Each row is a point on a landscape with many peaks, with its height.
A climber steps from a point to whichever of its 2 nearest points has the largest rise for the distance, and stops where none of them is higher. Distance is the straight distance between rows; heights are no part of it.
kalek h=184: [ -6  23 -11  11 -15   2 -26  28 -20  -8  25 -19   9  -9   3   9  -5  19
 -10 -28  -9   5   7]
Pizo h=292: [-13  10  -5 -37   9   8  -5 -15  -7  24 -22 -47  -3   1  -6  44 -23  16
   6 -13 -36  22  20]
sabor h=325: [-23  51   5 -10 -13 -17   4  31 -17 -17   9   7  14  -7  -2 -21  -9 -27
  15 -20 -17  11   6]
Kef h=413: [  3  43 -20   6  19 -11  31  11  24 -21 -12  20  34 -10  24   6   1 -31
   1 -20  18 -19 -35]
gav h=649: [  3   1  14  -1 -15 -14  23   5   8  36  -7 -46  -6  15   2  12 -20  20
 -31 -28 -11  14  14]
ralab h=164: [  1  33 -20  21   0 -35  -4  16 -22  -4  31 -34   4  22  -5   1  -4   8
 -24 -35   0  29  -7]
Dinab h=363: [  8  39 -44  -5   8   5  15 -23 -10 -10 -22  -1 -27   7  -4  -6  36   4
 -12 -13  -9   7   7]
duz h=503: [-23 -32  34  22 -12  10  -4 -10 -42   5   0 -12   8  -4 -35  -8 -20   3
 -17 -20   3  14  -1]
nepi h=609: [ 22 -16  13 -10  -4   4  -5 -15  -1  -2 -25  50   1  11 -11   5  12 -25
  17  12  20 -34  18]
Mupa h=875: [-27 -17  32   8  14  13  -8  -6   6   9 -34  -5 -20  16 -53 -18  21   9
 -25   9  -3  -5   7]
nas h=735: [ 32   0  -5  23   9  -3  32 -18  -3   1 -17   1   7 -17  14  -2 -19 -20
   9  30  26 -27  -9]
Tiro h=392: [-11 -14  34   3 -19  11 -43   8  -4  -8   8  -4  -5  -3 -10 -16 -13  -6
   9  20 -23  14 -14]
lolur h=447: [ 22  -1 -15 -27 -19 -17 -35  -7 -13 -27   7  37  -3 -10  -3   1  19 -21
   5  -6  17   2 -15]
Mupo h=662: [ 13  17   4   7   8 -19  15 -13  -5  -5 -10  40  17  -9   1 -18   1 -40
  -9  15  28 -26  18]
puped h=281: [  8   1 -13  29 -12  -6  28  29  21  32  44 -23  14  28   9 -12 -11  34
 -10 -41 -28 -15 -16]
Putuk h=378: [ -4  46 -17  -8   7  19  -3 -12   7  -5  -1  13   6  -9   6  21   6 -13
   7 -15   6 -34 -23]
fip h=509: [ 35 -28  12 -11  -3  25 -17 -32  -5  -7 -10  38  42   1  37  29   6 -40
   7  33  -9   0  21]
lof h=327: [ -2  17 -20  40  -6  -3  30  49  26  28   9 -21 -13  29  20  -8   3  15
 -14 -47 -13  19  18]
Dez h=87: [  3   2 -22  43  -2  -3  14  40  -7  -6 -12 -24   3  -5 -16 -25  23  15
   6 -21 -28  -2  -8]
nuga h=295: [ 12   1 -25  -5  -1  35 -34 -23 -15 -23  23  -8  -2 -11  22  -6  32  14
 -14  33  -4  -7 -15]
zif h=426: [ 17 -56  12   1  18  21  14  -8 -18 -13   8  20  11 -27 -20   6 -12 -18
  32  32  -4  13   9]
Gapi h=533: [-24 -12  13   8 -22  30   1 -24 -21   2   5  10   1 -20  -6   4  -6   5
  -1   4  33  14  -2]
buko h=420: [ -1 -23  10 -17  14 -26  13 -16  23 -12   8 -11 -14  22   3  -6 -21   3
  -9  25  32  -8   2]
dolag h=419: [  1  -7 -18  -7 -11  22 -27 -25 -10 -26 -12  24  -4   5 -18  14  26 -27
  10  15  -9  10 -19]
fila h=748: [  3 -19   6  12  -3   7 -13   2   3  29 -27 -23 -23  17 -38  -7  -6  38
 -47   7 -30   8   0]
retub h=652: [  1 -38  17  -9  -6   3 -19  43  -2  40 -24 -35 -18  -7 -11 -23   1  14
 -40  -3 -18 -20   9]
Zilus h=377: [  3  -5  12 -27  33  10 -34   0  -1  15 -16 -16 -21  20 -42  29  14  -4
  -2  -7  -8   6  22]
tokas h=479: [ 30 -36  16 -12  12  13 -10 -28  16   2  23  35  31  27  30  -5  -4 -28
   3  53  -5  -6   5]
Tabup h=274: [-12  16   1 -22  25  -3  -5  -9  -3   6  -2  11  50 -19   7 -11 -18  20
  11  -1   0 -23  -5]
kuguf h=254: [-34  -9  18 -22 -15  14  -2  -1   8   9   7 -20 -20 -14 -14   2  11   4
 -25 -19 -18   2  12]
pagun h=350: [ 23  55  -2 -16 -19  21   2  10 -24   9   6  16  -8 -21  19 -10   4  -3
   3   9  -3 -32 -19]
mazu h=498: [ -1 -35  29 -19 -12  15   6 -21  12   6  30  22  -8  26  18  -8 -13  -2
   4  44  14   4   2]
binom h=802: [ -5  -3  -1   4   4 -17  11  33  15  36 -17 -47   1  -2   5 -39  -8  21
 -47 -16  -8  12  -4]
kuge h=244: [ 30  23  19 -34  42  18  -9   3 -14  -8  -6  46  24 -32  24  31  -3 -20
 -16  35  19   7  26]
lere h=709: [ -5   6 -11  19 -41  -6  38  -1  30   3  16   2  -5  20  16  22 -23   9
   6 -50  -2   9 -23]
Sak h=111: [ -2 -14  -4   5   7  10  15  23 -12 -23 -21 -26   7 -16 -31  -3  23  12
  -4  -5 -12 -10  27]
zev h=307: [-13  32 -48  31  12   6  28  -3  27  -2   1  12  -6  10   1   8  27  -4
  11 -57  -8   4  17]
taz h=574: [ -8 -11  -3  38 -17 -14  -3 -24  -9   6  -4  -1 -15 -19 -10  22 -26  -3
  13 -16  41   7 -11]
Vusir h=333: [-18   4  21  -5  15 -33  -3  -2   7 -17  22 -31  -6   7   4  -5  -2 -19
 -19  13   4  -4  21]
tad h=162: [-11  28 -16   8  11  -1   5  18 -20 -34  35   0  22 -23   3  17   3  16
 -15  11  11  -6  27]
Gama h=561: [ -8   1 -10   8   0 -29   9  18  19   9   1 -38  20  -2  20  18 -15   4
   8 -36  23 -17  -4]
rik h=68: [ 17  23 -16  18 -16  -8  19  11 -23  -8  -2  -5  -4   1 -12 -28  -3   3
   7  -8  -9  10 -43]
nibeg h=495: [  8   1  15 -15 -32  15  22 -12 -16  -3 -23 -24  -8 -25  17 -10 -15   7
   2  -2  46   3   8]
gaz h=389: [  4  50 -17  13 -24  -5  29  26  14  -1   5 -23  -8  33  31   0 -13   8
   7 -13   3  19  14]
Lezo h=269: [  8  24  14 -11  20   7 -15 -12  27   3  -1  51   5 -10  31  28  -9 -10
 -15  43  14   2  -7]
ren h=391: [ 20   0 -33  -7  -8   3  -1 -39   3 -24 -19  16 -15  17 -26   2  25  26
   2   7  -4   3 -12]
Diso h=799: [ 15 -12 -15 -16  -5  16  -7 -37   4  14  43  -2  -1   9  -7  20  -7  13
  -5  12  -5 -22   3]
mefof h=538: [ 35 -32   8 -22  21  18 -30   2 -14 -19 -25  72  40 -15  21  13  28 -40
  20  13  10  -4  28]
Lifeb h=210: [-36   1   8  14  -5  14 -32  34 -17  16  24 -49 -18 -26  -7  14  10  11
 -30 -28 -25   6   4]
nokoz h=472: [-20 -14  42  -8 -14  -4 -12 -21 -20  -7 -27  -6  12   8  -5 -10 -24  -8
 -13 -21   5  35  19]
kif h=641: [  4 -17   2  26 -14 -18   0   6  19   7 -19 -27   6   4   2   7 -23   3
  30   3  35  -8 -22]
bosa h=607: [ 16   9 -20  14 -32 -12  18 -20  30  -5  -7  -4  -4  29  10  22 -19  23
  -7  -6   2  29 -35]
bap h=569: [ 25 -46   2  -2   3   9 -40 -12 -18  -8   6  45  16  -6 -10  22  23 -43
  37   2  10 -20  18]
segus h=575: [  9 -49  30 -16 -12  17 -15   7  19 -13  28 -14  -2  26   4   4  -4  -2
   1  22 -16 -21  23]
lapat h=395: [-47  44  -3 -10   4 -14  -7  12   8  -8  24   7   4  -4  25  -5  -7  10
   6  -1 -27 -11 -15]
Zasu h=467: [  1   6  -9  14   9 -38  52  22  36  20  -2 -13   5  13  34   0  -9  22
   3 -17  31  -8  20]
Sagu h=597: [  8  10   4  14  20 -11  35  -4   0   3 -25 -47 -21 -12  -5  -1 -14 -17
  13  17   4  -9  11]
zeg h=535: [ 11 -10  -9 -10 -32 -25   0  -7   2  10  -5  12 -39  17  -7  13 -24   8
   3  -2   5  25 -24]
Gozu h=256: [-14  -9  10   9  26  22 -22 -22 -10  12 -14  -5  27 -24  -2   1  -2  19
  39  11  -8  -4 -26]
lesen h=17: [-31  10 -14  26   0 -28   7  12  23  -4   2  -6 -45 -12   6 -32  20  16
   1   6  12  -1 -16]
ganup h=436: [-17 -48  32  -6   7  -9 -36  -5  -8  -7 -11   5  16  20 -18 -14  -1 -29
   9 -10 -12  26   5]
Pek h=337: [  9  19 -16 -16  39 -13 -16  -1   4  18 -15 -34  -9  15 -28  19 -10  10
  -5 -12 -43   7   1]
Reto h=585: [ -5 -50  28 -25  40   3  -9  18  -3  25   7 -29  -1   8 -38 -27   7   2
 -22   3  -8 -18  17]
denen h=313: [-30  26   7 -27 -23 -19   2  12  17  -3  16 -26 -15   5  16 -11   4   7
 -27  -5  -1  -5  -1]
gupem h=321: [ 37  34 -24  -5  14  16   0   6 -13  -9  36   3 -16 -20   4  -1  13  -5
  -7  38   2  -5 -26]
risot h=486: [-28  31 -17  -5  11  -8  30  14  37 -16  -1  26   5  -6  11  -4   0  12
   7 -18 -10   9 -28]
Tuvu h=336: [ 11  47 -52  30 -13   2  15  -9  10  -5  -3  32 -10  13  21  10  29  28
  -3 -13   9  -4  18]
Fovem h=374: [  0 -46  10   8  11   5   9 -21 -17 -13  44  21  -2 -14   4 -11   4 -53
  14  16   9   1   0]
reson h=586: [-15  13 -16  11  -5   1  32  29  52  12  27  11   0  16  35  -7  -5   9
  25 -38 -11   9 -48]
Mak h=478: [ 18 -15 -12 -19 -24 -26 -20   2 -10   0 -17  40 -14  -9   4 -16  -2   0
  20  23 -16  19 -21]
vulo h=351: [-17  -8  12   8  -6 -10 -41  -1   2  -7   0  19   4  -2  13 -10  -8  12
  15  50   5 -12  13]
nare h=49: [ -6   8 -35  13  -1 -24  41  -7   0   1 -18  -4 -16 -15  -1 -37  27  15
  13 -25   2   9 -36]
rulug h=451: [ 16  29  -9  -2 -37  -9  33   6  -7  -6 -11   4 -15  -4  25   2   3   3
   2 -12  30   7   5]
Zek h=480: [ 15 -21  23  13  19  14  31  -3 -10   8 -12  -4 -12 -12 -39  -3  -4 -19
  31  14   4   3   0]
murak h=293: [-20  19  22 -24  -2 -16   5   8 -35  -3  -7  27  22 -21  -7 -23  -9   1
  13  -7  16   7   0]
mut h=352: [  1  12  12 -25 -20  11 -17   2   4 -29  -1  -8   1   5   6   1 -12   1
  -4  19   6  30 -31]
mudi h=138: [ -4   8   4  -2   8  22  11 -12 -27 -39  -2  10  14 -18  -7 -13  22  -2
 -14  18   1 -11  40]
niso h=722: [  3 -59  -7  -1  16   8 -17 -24   1  13  17  11 -10  14 -33  18  10  -3
  10  -1  -3 -35  15]
zazo h=406: [-18 -30  22 -14   5  20 -46   0 -17  21 -42  -4  -1   8 -27   7   9   3
  16 -15 -15  19   6]
Gid h=308: [  8  24 -19  11  26 -10 -24  14  10   0  -5  13   0 -23  26  19 -14   7
  12  45  -8   4   4]
boti h=657: [-13 -57  41   0  25  24  -9  -7  -5  15  21  -1   6  29 -19  -1  18  -3
   0   9 -17 -22  35]

For each start below, name the point where the climber stops.
tokas -> nas
Tuvu -> lere
Pek -> kif
gupem -> lere
zev -> lere
lof -> kif
